Each row is a point on a landscape with many valleys, with its height.
From any point a ball rolls to the lowest of the 2 points nearest to it. It stops when none of these is lower. Distance is the straight distance between rows; heights are no part of it.
Q432: [123  61  79  73  89  97 100  71  83 135 107 107 127  89 113  89 105  51
 107 101 126 122  95 119  96 115  99 106 122  64  73 108 119  83  94]  h=238
Q139: [ 84 125 102 100  87  83 104 131  98  74  95  55 118  94 105 119  94 118
 113 128  86  82  72  76 146  67 104 148  83 125  80 123 103 144  84]  h=589
Q682: [ 65  92 118  57  78  85  92 119 178 118  80  71  61  96 114 115 138  89
  91  81  91  93 123 111  82 107 114 101  98 131  85 103  75  83 105]  h=432
Q798: [118 107 122 113 140 108  97  74  72 118  95 101 125 117 122  79  85  89
 119 132  75 125 109  97 108 115  76  74  87  89 101 101 135 106 162]  h=729
Q895: [ 71 109 130 108 144 108  98 113  83 134 114 106 123 116 106  75  91  89
 123 140  88 150 124  92 121  89  87  64  77 113  95 100 140 102 157]  h=746
Q754: [ 93 121  96 145 154 122  87 102  86 128 103 144  85 134  92  92 108 102
 108 134  90 127 131 100 105  82  77  44 102 100 127 105 130  69 129]  h=264
Q630: [133  94 101 117  94  92 134  69 129 115  56 133 115 102 124 111 133 114
 116 103 112  76  82 112  91 107  48 111 111  83 108 102 104  81 100]  h=565
Q532: [ 79  84  65  69  88  96 116 140 133 107 111  94  97  95  91  92 128  70
 102 101 112  79  96 102 151  67 101 122 109 121  50 127 116  85  51]  h=201
Q549: [109 107 102 114  90  89 101 107  85 109  90 104  86  74 137  96  87  89
 132 126 112 120  50 119  82 105  90  95 111  76 115  52  78  98  91]  h=429
Q305: [ 90  87  86  85  78  84 113 125 102  99 141 106 123 111  55 104  99  99
 106  91 114  94  97 101 128  67  96  94  81 148  75 102  91  92 110]  h=245
Q409: [ 78  88  73 101  88  86  90  79 131  98  78  78 106  86  96 125 126 124
  83  76 123 115 105  68  82  67  89 119 102 112  88 135 112 108 102]  h=439
Q809: [111  91  72 132 119  88  94  57  98  87  73 106 125  90 101 119 111 129
  86  79 123 103  90  76  85  66  73 114 108 103  89 155 135 112 101]  h=471
Q873: [ 65  78  78  76  78  85  76  98 110 123 136  95 104 112  71 131 114  74
 108 100 136 125 132 114  55 103 106  89 119 116 107  66  77  64 135]  h=402
Q322: [ 85  81  82  87  99  92  82 123  85 109 148 110  86 116  64 107  89  61
 102 100 116 102 110 141 108 100 120  92 122 126  87  89  85  64  85]  h=469
Q556: [ 94 105  96  82  98 104 102 143 102  94 139  98  76 118  84  91  93  82
  91  94  85  88  95 124 117 102 135  89 100 119  89  83  66  92  83]  h=489
Q740: [122  74  78  91  98  88 103 100 121 118 123 125  99 115  90  85 113 107
  85  72 118 126  90 114  77  81  96  60  86 119  76 100 102  74 123]  h=558
Q179: [ 47 118 160  94  92 131 109 158 106 104 129 118  72  91  95  69  86 113
 107  93  97 116 128 107  92  99 116  66  68 119 121  49  63  98 105]  h=320
Q275: [161  79 121  90 106  83  98  71  49 110 114 101 132 111 112  86  73  73
 120 123  92 107  70 144 119 130  95  94 113  82  89  88 110  95 120]  h=236
Q509: [108 108  88  88  66 123 120 101 112  92  81 106  71  67 110  89 112  93
  79  62 103  66 106 101  78 120 106 114 119  63 126  63  57 107  38]  h=150
Q421: [132  93 101 133 106  87 128  60  96 111  52 116 140  95 131 104 112 120
 130 115 107  91  65  93 107  89  36 121 100  82 106 109 131 104 109]  h=594
Q648: [134 102  98  99 141 118 107  72 102 106  81  98 113  92 157  60  94  93
  90 100  73 117  73  66 101 100  89  83  72  61  70 135 153 125 119]  h=484
Q717: [126  94 108  91  84  70 112 120 113 115 101  99  90 109 131 114 109  97
 137 118 106 105  46 126  78 113  88  87 113 110  94  71  69  89 117]  h=477
Q659: [121  97 101  86  83 106 110  36 103 112  48  94 118  91 134 115 130  99
 103  82  96  84 118  88  81 140  70 131 117  45 111 116 129 115 106]  h=659
Q773: [125  93  79  61  82 100  99 113  86  79 137  67 109 107  83 106  88  80
  88  90  78  75  89  94  96 120 141 105  95  99  91  84  78 125  99]  h=507
Q793: [ 58  75 106  99  78  99  89  95 111 110 123  95  96 102  65 101  96 115
  82  71 128 138 152  86  51  89 126  84  78 120 119  80  88  89 135]  h=358
Q352: [131  90 181 114  95  84 111  57 112 114  69 128 108  90  95  80  87 100
 102  92  92  69 127 142 120 110  71 124  96 112 119  93 101  76 103]  h=651
Q969: [ 84 100  81  99 102  96 103 115  94 105 108  92 105  96 102 115 101  81
 116 123 108  96  90 102 123  94  98 115 118 100  86 108 103  95  82]  h=569
Q757: [103 166 119 152 141 130  94 107  83  87  82 120  92 141  70 118 101 144
 104 128  70  72 121 102 130 109  78  68  89 117 154 103 104 110 123]  h=124
Q86: [ 73  73  93  61  81  97  75  85 102 117 134  96 112 116  50 117 109  79
  86  77 119 121 164 102  64 116 126  86  97 116 103  87  88  83 143]  h=380
Q45: [137  61  63  68 128 102  86  63  84 109 112  97 113 105 111  95 103  54
  77  95  98 110  86 110  96 127 119  87 119  71  64 135 138  92  96]  h=152
Q454: [118  91  83  93 109 111 108  72 101 125  84 124 113 107 114  95 118  66
 114 106 111  85 110 117  89 135  76 101 129  58 104  97 114  80  94]  h=316
Q584: [109 114  88 104  80 109 137  96  80  98 105 145 125  99  88  89 103 121
 113  90 120  94 109  78  76  95  61  95  85  82 135  54  83 107 107]  h=521
Q110: [ 91  99  78 103 129 132  87 117  92  68 112  75  66 133  97  96  80 125
  64  86  77 127 111  62  66 108 151  77  66  87 106 107 108 121 125]  h=485
Q201: [122  96  85  93 146  99  72 100  75  79 137  90 103 137  59 118  88  79
  77 112  80  89 103 134 127 121 132  83 117 122  83 133 107  91 104]  h=131
Q683: [111  92 111 100  44  85 116 106  93  89 106  93 123  66 113  90  92 121
 126  92 109 114  60  77  91  78  91 113  71 109 103  64  71 130 105]  h=458
Q733: [136  80 128 111 135  87 110  80  73 135 105 131 142 121 111  63  94  90
 127 131  94 123 102 123 135  89  56  75  79 111  93 109 149  91 148]  h=691
Q360: [ 87 118 110 145 118  97  58  79  90  94  69  84  62  82 126 126  75 126
  92 108 101 122  86  92  58 109 120 106 115  86 132 103  89 104 107]  h=607
Q70: [177  97 104 111  97  89 105 102  49  93  92 130 117 115 115  88  84  84
 132 124  96  94  46 155 119 124  75  94 121  73 110  71  88  89  91]  h=324
Q535: [ 92  85  70  88 104  93  97 126 134  95 135  90  79 126  89  97 113 110
  83  78  96 115  82  88  72  81 125  65  78 138  72 108  81  92 110]  h=527
Q529: [121 102 139 110  74  85 132  77 121 109  55 121 122  85 119  94 117 125
 117  89 104  72 101 116 106 102  55 128  89  93 118  87 101 105  93]  h=523
Q526: [ 90 107 149  67 107  77 110 114 152 104  68  62  78  87 138  98  99  89
 115 116  76  72  88 132 136 105 102 130 100 122  64 111 104 101  79]  h=476
Q330: [ 61 139 128 129 108 125 104 149  82  66 105  83  80 102  89  91  76 144
  91 107  88 106 119  75 134  81 134 108  68 116 114 101  88 130  76]  h=601
Q816: [ 67 102  94 112 153 114  84 106 100  91 111  76  85 143  99 111  85 112
  87 113  83 136 129  71  78 106 132  63  72 108 105 115 116 104 162]  h=459
Q136: [ 89  81 150  64  80  91  94  88 103 105 111  56 111  87 115  84  88  82
  89  88  80 110 127  98  95 127 133 110  87 107  91  89  98 120 132]  h=391
Q803: [ 87  76 124  76  86  77  89  89  82 105 120  63 131  79 114  90  81  80
 112 112  96 126  99  91 115  96 125 113  87 101  78 102 114 122 125]  h=369
Q130: [ 75 101 129 107 107 102 104 107 108 123  84  99  91  67 145  60  90  93
 116 108  97 130  90  94 104  89 100 108  93  85  78  97 122 102  88]  h=354
Q939: [ 72 133 106 124 129 109  70 127  82 122 101 126  78 111  95 112  89  86
 132 144 106 128 122 113  86 113  91  61 120  93 132  58  93  74 125]  h=379
Q980: [ 57  73  78  90  78  85  90 122  77 114 141 108 114  93  67 122  87  61
 121 121 139 120 110 130 115  82  98 102 132 121  96  85  82  60  97]  h=448
Q150: [113  91  80  98  87  85  79  88 104  78  92  60  93  72 112 113 106  99
  81 100 103  92  67  90 110  81 119 141 108 104  71 135 103 115  58]  h=546
Q981: [115 102  85  83 144 124  89  68 107 110  97  92  98 125 133  99 106  75
  90 110  76 115 111  85  69 139 102  69 116  69  96 109 128  97 148]  h=229
Q468: [116 100  87 121  94 113 106 105 111 103  75 107  70  65 145  56 104 115
  84  75 101 105  53  92  97  84 103 111  95  69  85 105  96 107  47]  h=428
Q445: [108 141  87 175 133 120 103  94  56  81  68 121 100  93 121  88  88 148
 107 108  95 127  72  57 100  71  75  86  80  72 124 115 130 127  89]  h=547
Q15: [132  94  88 116 126 106 114  58  89 115  74 116 129  93 143  80 106 101
 113 109 101 115  70  78  87 100  62  98  98  55  84 124 148 109 121]  h=536
Q591: [ 91 109  61 117 110  91  74 108 103  71  88  72  75  91 105 145 103  99
  89 114 112  90  64  97 104  88 117 136 136 100  91 135  86  99  59]  h=561
Q277: [127  86 120 113 111  90 101  86 121 110 106 123  93 109  94  78  92 113
  86  74  90  97 101 119  94  99  91  82  83 122  99  99  94  75 115]  h=592
Q486: [ 70 132 139  94 106 105 100 141  93  71  98  55  91 102 101 102  81 126
 101 125  70  91 104  92 155 100 131 132  71 121  87 110 101 151  84]  h=595
Q999: [ 74 131 141 129 118 107 106 123 102 112  97 106  94 109 108  77  91 125
 117 126  81 135 104  94 111  87  90  71  66 128 109  97 116 111 133]  h=725
Q794: [ 72  78 151  81  93 100 106 105  88 121 127  96 133  81 104  71  81  85
 112 115 109 126 124 106 123  89 101 107  77 118  80 104 124 101 113]  h=347
Q76: [ 85 103  44  94 100 115 107 129 141  96  97 109  58 106  90 100 135 104
  60  62 112  87  98  83  90  77 118  93 103 102  77 123  90  90  39]  h=148
Q996: [ 82  95 137  68 123 105  97  99  95  99 123  64 116 123 102  95  86  92
 102 111  70 112 133  89  94 130 131  89  79 118 103  91 106 127 160]  h=414
Q575: [116 102  71 127  90 109 120  98 101 101  81 134  89  70 112  72 115 126
  84  58 116 105  88  80  88  77  85 108  94  82  96 113 105  99  58]  h=451
Q272: [107  85  87  85  98 104 104 146 107  98 155 103  77 119  83  75  86  95
  83  68  87 121  76 121  85  92 143  62  68 131  76  72  71  96  96]  h=506
Q892: [ 89  88  98  76  47  70  99  83 137 107  80  68 117  84  99 138 133 120
 102  77 119  93 101  73  86  84  77 129  92 111  97 111  95 119 113]  h=417
Q220: [ 96  76 139  90  60  92  90  92  94  93 105  69  94  61  94  98  79  87
  90  81 101  92 107 108 105 106 137 129 102  99 101  82  71 106  74]  h=237
Q499: [111  77  60 105 124  89  80  98  81  88 143  99 117 130  61 120  87  84
  83 101 105 117  84 114 100  94 116  81 105 129  78 124 103  83 121]  h=195
Q875: [139  85 108  82 126 105  95  63  86 104 105  98 120 103 121  78  93  69
  77 104  77  90 106 113 124 129 108 104  99  74  79 126 137 107  95]  h=65
Q161: [ 92  96 102  56  49  99 122 131 131  90  93  78  94  87 103 103 120  88
 100  88  95  65  97  88  96 104 110 119  97 101  98  73  62 106  74]  h=291
Q889: [110 107  74 112 109 116  82 108  91  65 128  89  69 124  79 103  79 130
  78  83  84 121  83  84  54 108 150  80  78 102 113  78  75 114 116]  h=504
Q198: [ 84  89  71  66  91  81 126 152 125 112 128  95 113 124  78 110 117  90
 113 117 107  85  85 108 135  69  94  92 100 144  58 110  99  89  90]  h=224
Q745: [103  87 100  77  60  83  93 100 117  99  92  75  88  77 108 110 103  75
  92  88  94  74  90 120 115 112 123 127 122 102  93  95  72  92  70]  h=265
Q555: [ 80 139 113 142 123 103  83 126  88  81  98  96  75 116  80 102  80 133
  91 110  87 113 106 104 119  85 112  89  91 130 120 112  92 102  91]  h=611
Q800: [132  89  43  69  88  99  98 111  94  89 121  81 116 108 107 111 110  73
  97 101  95  87  57  89  97 112 121 111 117  82  72  98  93 112  82]  h=526
Q844: [ 80 116  94 124 111 112 108  94 120 102  79 129  84 101  88 102 118 111
  81  86 113  75 137 103 105  92  84 111 122 111 119 123 102  83  69]  h=280
Q542: [118 110  76 107 130 117  77  56 101  88  96 112  75 119  91 134 100 100
  77  90 100  91 114 100  38 137 103  70 141  71 133 102  94  74 135]  h=706
Q230: [ 90 122 166 105 125 100  98 102 120 121  79  94  89 105 120  83  89 113
 118 113  65 106 121 110 101 119  89  85  78 121 113  89 107 110 143]  h=705
Q515: [ 84  89 104  97 118 103  58 108  77  83 148  70  77 116  61 104  64  80
  72  95  80 110 128 136 105 118 169  96 103 123  96 107  88  90  97]  h=139
Q56: [ 86  91  90  69  97 105  91 119 101  73 121  61  98  99  86  86  91  99
  66  86  81  92 107  74 133  88 153 129  64 106  66 122 110 132  69]  h=524
Q865: [ 79 125 121 130 131 117  81  86  64  94  85  87  91  83 108  92  77  96
  86 124  90 108 121  89 139 107 112 135 106  84 105 132 132 116  75]  h=559
Q411: [ 83 105  82  71 101 111 121 131 152 127  99 104  75 110 144  80 131  93
 110  97  97 121  87  83  72 104 101  74  89  88  74  94 103  97 114]  h=198
Q652: [123 123 117 106 127  76 108  98 100  86  88  90 119 121  87 131 101 110
 132 152  84  67  72 149 158  96  64 116 115 137  89 118 123  99 114]  h=535
Q134: [ 73 104 142  79  90  89 105 127 144 111  81  74  74  77 134  95 102  94
 109 105  86  88 104 113 109 108 106 108  93 120  98  94  81  97 100]  h=454
Q200: [122  83 105 116 111  92 126  77  86 127  98 137 141 114 101  87 109  83
 123 120 114  96 109 113 134  92  45  99  98 100  96 112 143  84 114]  h=657
Q342: [ 71 124 115 121 115  95  89 107  72  92  99  88  98  91  94 114  81  86
 111 136 102  93 103 114 154  95 103 128 119 107 110 120 113 108  83]  h=571
Q919: [ 86  90  99  98 109 117  70  92  86  94 132 110  85 112  49  93  80  69
  57  75  94  96 156 121 112 121 146 103 112 109 107 110  93  84  78]  h=170
Q807: [109  64  55 103  79  78  72  82  94 103 124 113  96 100  64 131 106  87
  80  74 130 120  96 114  62  84 108  88 120 121  90 112  83  64  94]  h=321
Q813: [103  98  93 103 100 104  97  85 100  80  97  83 100  78  89  88  91 116
  67  74  89  89 111  75 124  92 120 132  82 100  86 128 111 126  59]  h=532
Q522: [ 49  86 121  98  75 109 114 136 104 106 132  98 117  76  88  90 100 115
 120 100 120 127 109  70 109  61 104  95  67 119  91  96  96 112 102]  h=287
Q388: [ 78 137  80 151 115 118  86 111  81  76  72  93  62  80 132 110  84 120
 100 110 107 115  76  71  84  91 114 109 111  71 122 100  89 117  69]  h=586
Q941: [132  99 112 107  76  92 113 107  58 109 111 129 114  97 101  82  81  84
 139 122 112 113  69 129 103 108  79  94 111  80 114  46  78  93  98]  h=383
Q603: [107  85 100  64  78  97  80 115  81  61 139  44 112 114  69 101  78  88
  67  87  71  87 107  84 112 109 172 116  71 115  90  96  96 129  98]  h=517
Q687: [ 74  74  88 104  95  68  87 122  69 127 120 117 109 101  86 108  94  65
 141 146 129 125  87 149 131  79  71  95 144 125  99  93 103  48 107]  h=478
Q705: [ 65 124 117  97 135 127  99 120  94  99 116  85 116 140  95  92  89 106
 105 126  70 122 144  68 105 114 120  67  60 109 104 101 114 124 160]  h=434
Q206: [113  98 113  77  56 110  87  79 109  85  75  89  63  65 100 105 105  98
  67  61  98  71 127 104  66 140 134 123 126  66 134  76  63 108  69]  h=182
Q48: [ 66 107 128  95  96 114 100 124 100  96 127 103  85 103  71  88  87 108
  95  96 107 115 140  96  76 109 128  79  81 120 122  61  66  92 122]  h=336
Q29: [ 55  86 145  84  97 110 115 127 102 120 109 104 100  69 126  56 100  84
 122 119 102 121 112 102 147  78  90 108  84 101  73 108 128  98  86]  h=325
Q839: [100 107 100 118 119 105  96  94  99  98  95 128  86 104  68 102  94  94
  82  95 102  64 122 136 144  96  93 118 132 115 101 122 105  66  57]  h=244
Q937: [100  79  51  73  80  93 100 112 140 106 103 106  78  87  83 100 131  86
  77  66 117  84  90 115 121  72 104 111 111 116  64 132 106  72  41]  h=178
Q721: [ 70 104 120  94 105 108 123 131 122 106  98  99  95  83 128  48 100 113
 103  92  94 107  97  82 143  65  94 115  58 110  57 125 129 119  71]  h=305
Q36: [148 109 111  92 124 123 108  64 114  86  66  95  97  96 151  65  92 121
  90  89  65  94  71  76  72 125  94  82  87  60  91 116 126 126 133]  h=431
Q914: [118  96  83 108 105 103 105  99 105 110  91  97  94  71 146  69 100  94
  99  97 103 131  53  80 102  86 105 102  98  74  65 117 127 111  78]  h=394
Q921: [126  89  98  97 112  77  88  77 126  99 100 100  88 128  90 137 114 106
  98  94 100  84  82 127  70 123  89  76 125 113 102 107  74  79 144]  h=621
Q625: [ 60 111 131 119 103  99 101 104  63 120  96 142 111  83  78 121  93  75
 144 151 136 100 137 122 109 110  64 103 127  86 154  48  91  72  98]  h=427
Q829: [145  71 106  71  65  60  99  89 120 100  97  66 109 109 122 125 105  92
 120 102  99  81  54 126  75 110  97 101 110 113  88  77  62  95 121]  h=522
Q6: [123 123  86 160 147 107 112  69  83  83  67 123 111 107 102 103 104 138
  93  97 100  99  84  71  99  63  54  92  95  98 114 142 140 109 106]  h=513
Q251: [ 82  86 125  79  63 106  72  76 105  92  84  69  70  62  89  95  95  98
  53  57  97  97 149  98  91 113 145 130 103  91 118 101  84 114  77]  h=212
Q706: [147  74  80  67  70  73  93  77 129  88 114  78 108 122  97 141 118 105
  95  84  97  87  68 105  48 113 101  86 113 106 100  91  79  93 148]  h=570
Q95: [ 75 106  67  80  79 124 125 119 124 103  92 112  80  87  90  97 129  94
  78  69 116  87 121  89  86 104 108 105 109  81 103  93  77  97  59]  h=119
Q126: [124  98  96  97  54 102 129  81 120 113  72 147  94  75 113  65 131 117
  87  38 117 102 103 102  85  89  72 104  85  68 102  87  84  97  59]  h=475
Q734: [ 94  94  49  76  89  98 109 114 103 115 116  91 106 102 122 116 117  73
 116 122 121 106  80  89  83 106 103 102 127  80  82  88  97  95  99]  h=548
Q191: [124  76  96  80  41  89 128 125  77  84 135 107 130  81  82  76  89 111
 101  73 111  93  68  89 110  74 106 103  63 106  92  71  74 129  75]  h=473
Q910: [ 81 109  68  84 135 129 103 104 138 110  99  94  88 130 127 100 116  98
  95 104  92 118 103  74  69 115 104  60 101  90  82 116 116  92 137]  h=133
Q22: [109  56 101  67  41  96 125 108  64  96 147 129 150  77  58  65  90  86
 106  76 137 113  97 102 107  81  91  91  70  96  84  68  86  95  78]  h=486
Q279: [ 75 116  97 130 120 119  97 103  89 132 110 149 106 120  82  99 102 100
 124 128 110 120 140  92  90  98  67  61 102 103 138  74  96  71 134]  h=332
Q560: [109  80  88  73  22  69 115  98 123 103  91  83 119  81 104 117 126 117
 118  72 125 112  73  72  65  78  79 107  79 101 104  67  70 123 116]  h=440
Q885: [ 73 125 107 141 113 109  83  74  61  82  67  80 115  77 103 114  77 121
  93 114 105  95 131  57 119  98 108 147 113  77 124 138 126 134  72]  h=551
Q599: [156  95  79 113  85 109 146  68  74 102  84 157 146  97  97  70 118 113
 101  66 108  75  98  93  95 104  53 111  88  55 119  96 121 110  73]  h=564
Q69: [148 114  61 101  86 118 134  75  75  94  91 162 127 107  83  85 114 118
  96  57 108  80 118  78  63 109  58  91  95  59 136  63  91 107  79]  h=541
Q458: [106 115  79 122 102 103 101  94  71  56  85  87 117  94  75 111  83 137
  71  80  94  75 111  52 118  83 114 138  80  98 110 139 113 145  59]  h=540
Q627: [ 82  58  62  98  84  83  59  91 106  94 124  69  84  98  72 126 105  95
  63  73 120 127  93  92  68  80 146 107 101 120  73 117  99  77  98]  h=362
Q640: [178  89  79 112  83 106 129  50  70  85  68 131 127  90 119  88 105 120
  95  66 102  69  63  88  82 106  69 116 102  50 110  94 107 122  72]  h=590
Q482: [100 123  94  92 110 114 126 114 155 106  72 105  76  97 141  88 127 125
  95  87  83  82  85  76  80 107  99  94  91  83  90 108  99 110  89]  h=248
Q361: [117 122  98 113 135 100  79  87 113  97 102 117  80 137  77 149 102 102
  94 116  94  73 110 121  61 137  88  65 139 106 135 105  77  71 136]  h=668
Q860: [ 80  67  93  74  60  62  59  89 136 103 104  54  88  88  88 135 120  95
  81  70 117 118 100  99  75  84 128 118 105 129  76 110  87  88 113]  h=388
Q227: [106 106  94  57  63 112 121 121 132  84 101  81  87 103 103  97 116 117
  89  71  80  75 104  71  66 112 120  98  81  96 114  73  75 134 106]  h=312
Q21: [114  96  82 114 120  91 120 103  92 125  88 133 131 124 119 109 120  80
 135 155 111  93  79 120 118 106  46 102 133  84  97 109 132  80 104]  h=615
Q318: [126 123 125  86 117 117 121 104 126  86  68  78  89  98 158  65 101 127
  99  93  49  89  66  71  89 123 111  91  69  86  88 101 108 139 125]  h=381
Q410: [138  97  82  82  70 125 114  54  92  91  64 102 106  77 119  97 118 107
  76  55  87  80 111  77  70 129  98 126 110  33 115 104 118 133  73]  h=630
Q269: [ 72  86 124  93  80  72 115 105 113 103 114  88 126  95  74 108  99 115
 121  99 115 101 111  91 122  66  82 112  73 146  87 113  99 109 131]  h=266
Q436: [102 114  93  99 102 108 131 130 128 103  92 102  97  95 112  71 112 119
  97  91  95  88  78  81 119  75  91 107  73 110  77 108 104 114  67]  h=286
Q181: [ 80 108  84  89  98 116 100  88  84 127  94 124 113  83 113  97 107  65
 122 125 121 106 122  96  84 126  79 108 129  52 120  68 103  84  94]  h=370
Q600: [121  91 141 100  93  95 101  76 111 110  94 119  95 105  88  90 102  92
  95  78  95  80 125 146 105 125  93 102 113 104 112  91  75  68  99]  h=624
Q461: [163 104  73  99  86 118 108  62  68  73  84 110 109  82 108  98  97 106
  75  64  90  66  80  92  75 131 109 123 122  49 125  91  94 127  56]  h=614
Q158: [ 49 112 115 117 119 110 123 120 144 132  74 133  82  93 102  96 122  97
 107 104 118  75 136 109 125  84  59 111 113 113 103 117 119  60  74]  h=313
Q520: [109 148 109 121 130 104  86 105  95  70  95  90  98 145  70 141  91 135
  99 119  70  74 104 106 104 126  93  77 102 129 135 101  85 120 151]  h=54
Q389: [119  94 136  98  74  98 130  85 128 107  79 121 103  78 104  66 110 128
  87  56  97  87 112 100 100  86  79 111  74 102 101  90  90 110  74]  h=497
Q323: [ 73 103  93 124 108  85  86 105  59 127 105 132 112 103  82 124  88  64
 148 154 140 110 116 127 120  95  60  95 144  99 134  76 102  61 115]  h=457
Q495: [ 97 119 140  96 119  79  99 109 124  92  80  65 100 100 119 131  98  98
 124 139  81  65  80 140 135 117  92 130 112 128  92 107 102 111 106]  h=500
Q767: [ 74 111  99 121  83  90 110 122  68  76 102  82 122  82  81 118  89 106
 119 127 112  82  84  90 160  68  91 144  97 119 103 115  97 125  71]  h=582
Q698: [ 97 122  93 122 149 116  74 105  84 119  96 120  84 124 124 120 100  84
 130 150  93 132  83 106  73 110  84  44 129  82 119  88 116  74 155]  h=430
Q340: [110 110 184 123 112  89  84  85 114 118  68 115  83  94 111  90  89 110
 115 113  79  89 120 136 114 114  78  94  94 117 129  84  98  80 114]  h=679
Q580: [148 104 113 111 128 101  80  75  74  94 107  94 107 104 112  87  76  86
  92 111  78 108  78 122 105 129 111  86 105  82  89 104 113 105 115]  h=149
Q527: [ 81 122  97 148  96 111 105  98  55  65  80  97 111  78  97 106  73 144
  89  95 111 105 114  41 104  73 105 134  84  81 133 112  98 146  70]  h=545
Q692: [105 118  83 112 125  91 118 111 109 100  90 104 118 125  99 139 118  90
 137 146  99  61  73 119 136 113  59 116 130 108 108 114 116  96 104]  h=572
Q559: [ 91 118 111 123 104  87  83  86  78  71  88  58 119  98 104 120  74 137
 116 120  87 110  96  63 106  99 114 129  78 103 107 115 107 146 133]  h=130
Q281: [ 60  66 106  60  57  78  96 129 109 125 133 102 113  90  79 121 106  62
 131 108 144 112 114 125  80  88 102  84 115 117  93  52  62  55 108]  h=426
Q99: [ 73 121  92 132 116  99  57  98  87  65  75  64  59  82  96 148  87 112
  81 118  98  81  97 108 105 106 138 137 138  98 116 129  81 105  55]  h=576
Q553: [ 78  92 127 111 118  88 104  99 132 125  88 123  83  91  91  77 101  92
 105  99 110  96 131 132 141  68  77 106 110 130  85 128 125  54  80]  h=346
Q303: [ 94  85  87  82  56 103 121 101  92 104 124 132 126  83  85  83 105 100
 112  72 137 121 107  88  73  80  88  93  87  91 101  56  81  93 100]  h=502
Q863: [ 54  99 131  87  69 121 122 149 121  98 117 103  84  73 101  71 104 110
  99  85 111 115 109  92 102  80 114  88  71 111  94  71  73 104  76]  h=303
Q743: [ 90 141  81 158 114 117 113 107  83  99  73 132  89  95 118  99  99 137
 111 112 111 107  81  70  92  77  71  96 103  83 127  92 104 106  72]  h=567
Q299: [ 96 148  95 150 148 125 108 120  82 105  97 138  92 141  65 105 106 119
 104 134  85  91 121  99 140  85  71  64 102 119 130 115 122  92 107]  h=181
Q607: [ 86  68 117  46  39  60  91 106 149 123 100  62  91  92 100 120 130  74
 102  74 117 104 111 121  86  90 105 105 101 135  75  89  76  74 109]  h=411
Q313: [ 64 112  93  93 103 114 105 111  61 119  98 143 109  80  96  96 100  53
 133 152 138  94 127 118 109 113  65 106 143  53 127  48  99  76  74]  h=400
Q841: [128 102  87  66  82 109 106 105 127  70  93  61  91 109 133  87 102 124
  95  76  56  86  67  60  66 116 134  94  76  87  91  98  96 141 124]  h=341
Q702: [101 125  93 103 158 127  74  93  94 110 103 107  76 139 111 117  98  65
  96 137  74 114 106 107  73 142 110  45 130  69 117  98 111  75 148]  h=334
Q723: [113  85  85 104 102 102  85  84  90  94 119 112  98 107  59 102  89  94
  66  77 102  82 118 126 109 106 115  99 114 108  97 123  97  77  73]  h=204
Q320: [131  65  47 120 119  89  69  78  80  80 140 122 101 125  48 128  94 101
  68  75 125 119  80 114  62  87 109  71 112 118  89 122  99  74 115]  h=262
Q146: [ 96 103  90  99 131 103  58 105 107  77 122  72  66 130  81 126  88  82
  66 111  82  86 100 124 102 125 147 100 132 118  92 132  91  87  93]  h=98
Q578: [ 97 129 113 127 110  96  84  96  75  62  90  66 107 125  74 138  78 145
 110 120  79  83 111  83 111 108 109 118  93 130 134 107  86 143 134]  h=104

For each start below, name the point where the ball stops.
Q863 -> Q95
Q486 -> Q773
Q361 -> Q875
Q895 -> Q980
Q889 -> Q29
Q461 -> Q892
Q15 -> Q95
Q798 -> Q146
Q630 -> Q29
Q682 -> Q146
